Each row is a point on a landscape with many valleys, with its height.
A ball rolls from a point to the lowest of its 3 nearest points, and stops where none of them is lower. Distance is the straight distance between rows; heights are no part of it.
z669: 20	11	-31	22	-29	4	19	-11	5  h=314
z420: 11	-6	-29	-19	20	-14	-31	35	-14  h=369
z533: 11	10	22	4	-19	-3	-10	-13	-6  h=161
z255: 1	-1	6	23	-13	9	17	-24	-1  h=178
z204: 14	-62	7	-8	37	0	1	2	-13  h=268
z809: -25	3	-4	-56	51	-3	-56	54	-3  h=60
z975: 17	2	-36	20	-12	3	9	-1	9  h=288
z677: 0	40	-12	23	-45	-4	41	-32	18  h=83
z37: -35	48	-36	25	-46	19	71	-50	32  h=684
z909: -20	-28	33	28	9	23	25	-30	-8  h=100
z40: -53	42	-45	35	-36	20	83	-45	28  h=757
z441: -2	-33	14	29	6	17	18	-19	1  h=205
z600: -5	0	40	14	-17	5	11	-22	0  h=125
z373: 0	-12	-14	-44	40	-11	-47	46	-10  h=120
z496: 7	-23	15	16	6	10	0	-2	-2  h=217
z970: -17	-3	-11	38	-16	24	36	-30	3  h=419
z509: 4	18	-5	24	-32	4	15	-21	9  h=287
z763: 19	-17	-41	14	6	-6	-14	12	-10  h=313
z434: -4	1	67	-14	-1	-9	-12	-19	-9  h=128
z438: 8	27	-21	-22	0	-14	-43	44	-6  h=428
z615: 12	-24	-7	10	7	6	-3	4	-8  h=228
z916: -25	13	9	35	-24	21	35	-44	7  h=174
z654: 8	8	45	-9	-14	-10	-5	-8	-4  h=137
z355: 11	18	-31	-18	11	-3	-35	43	-7  h=377
z402: -8	0	22	19	-17	6	18	-27	3  h=135
z666: 14	-20	6	5	7	-4	-9	6	0  h=147
z727: -32	-19	6	-94	71	-9	-44	51	-8  h=151
z139: -10	-20	44	19	8	16	12	-24	0  h=118
z584: -5	1	1	-31	28	-13	-50	47	-7  h=169
z281: 13	-44	23	-23	33	-9	-12	2	-8  h=192
z422: -25	2	34	30	-15	19	25	-40	3  h=150
z403: 12	36	-22	-4	-18	-15	-21	14	7  h=469
z788: 7	49	3	10	-48	-13	6	-22	3  h=283
z224: -20	23	-36	37	-31	14	53	-29	23  h=503
z707: 14	3	-14	-3	7	-10	-29	27	-3  h=325
z120: 19	44	-14	7	-42	-11	6	-6	7  h=241
z101: 16	29	-33	9	-28	-10	9	-6	12  h=80
z948: -15	-21	19	-69	58	-21	-34	50	-10  h=114
z45: 10	1	-3	8	-10	-1	-2	4	0  h=279
z64: 4	-7	14	-27	21	-15	-38	27	-6  h=191
z58: -1	-39	15	-59	60	-14	-28	43	-17  h=112
z321: 2	17	-50	37	-34	19	44	-24	18  h=655
z193: 0	-32	16	-55	51	-16	-29	37	-13  h=84
z589: 7	-18	50	-34	15	-9	-16	0	-15  h=119
z272: -14	18	-3	25	-37	16	35	-36	15  h=163
z467: -32	8	-3	37	-14	33	49	-34	11  h=254
z196: 12	-12	22	-4	12	-7	-10	3	-10  h=82
z797: 16	-41	-10	-16	39	-2	-20	32	-5  h=62
z766: 14	-26	5	-19	26	-15	-24	26	-9  h=133
z256: 17	28	-8	4	-30	-17	-13	1	-1  h=354
z140: 11	10	10	-11	4	-15	-22	15	-6  h=208
z497: 15	-5	-29	33	-5	15	21	-6	4  h=121

Where does a ball stop that starts at each point below?
z707 -> z196
z600 -> z909
z788 -> z101
z64 -> z797
z763 -> z196
z224 -> z677
z45 -> z196
z434 -> z196

Two balls start at each pair of points below. Name the first point that both come to, or write none.
z438 / z533 -> none
z496 / z402 -> none
z970 / z255 -> none
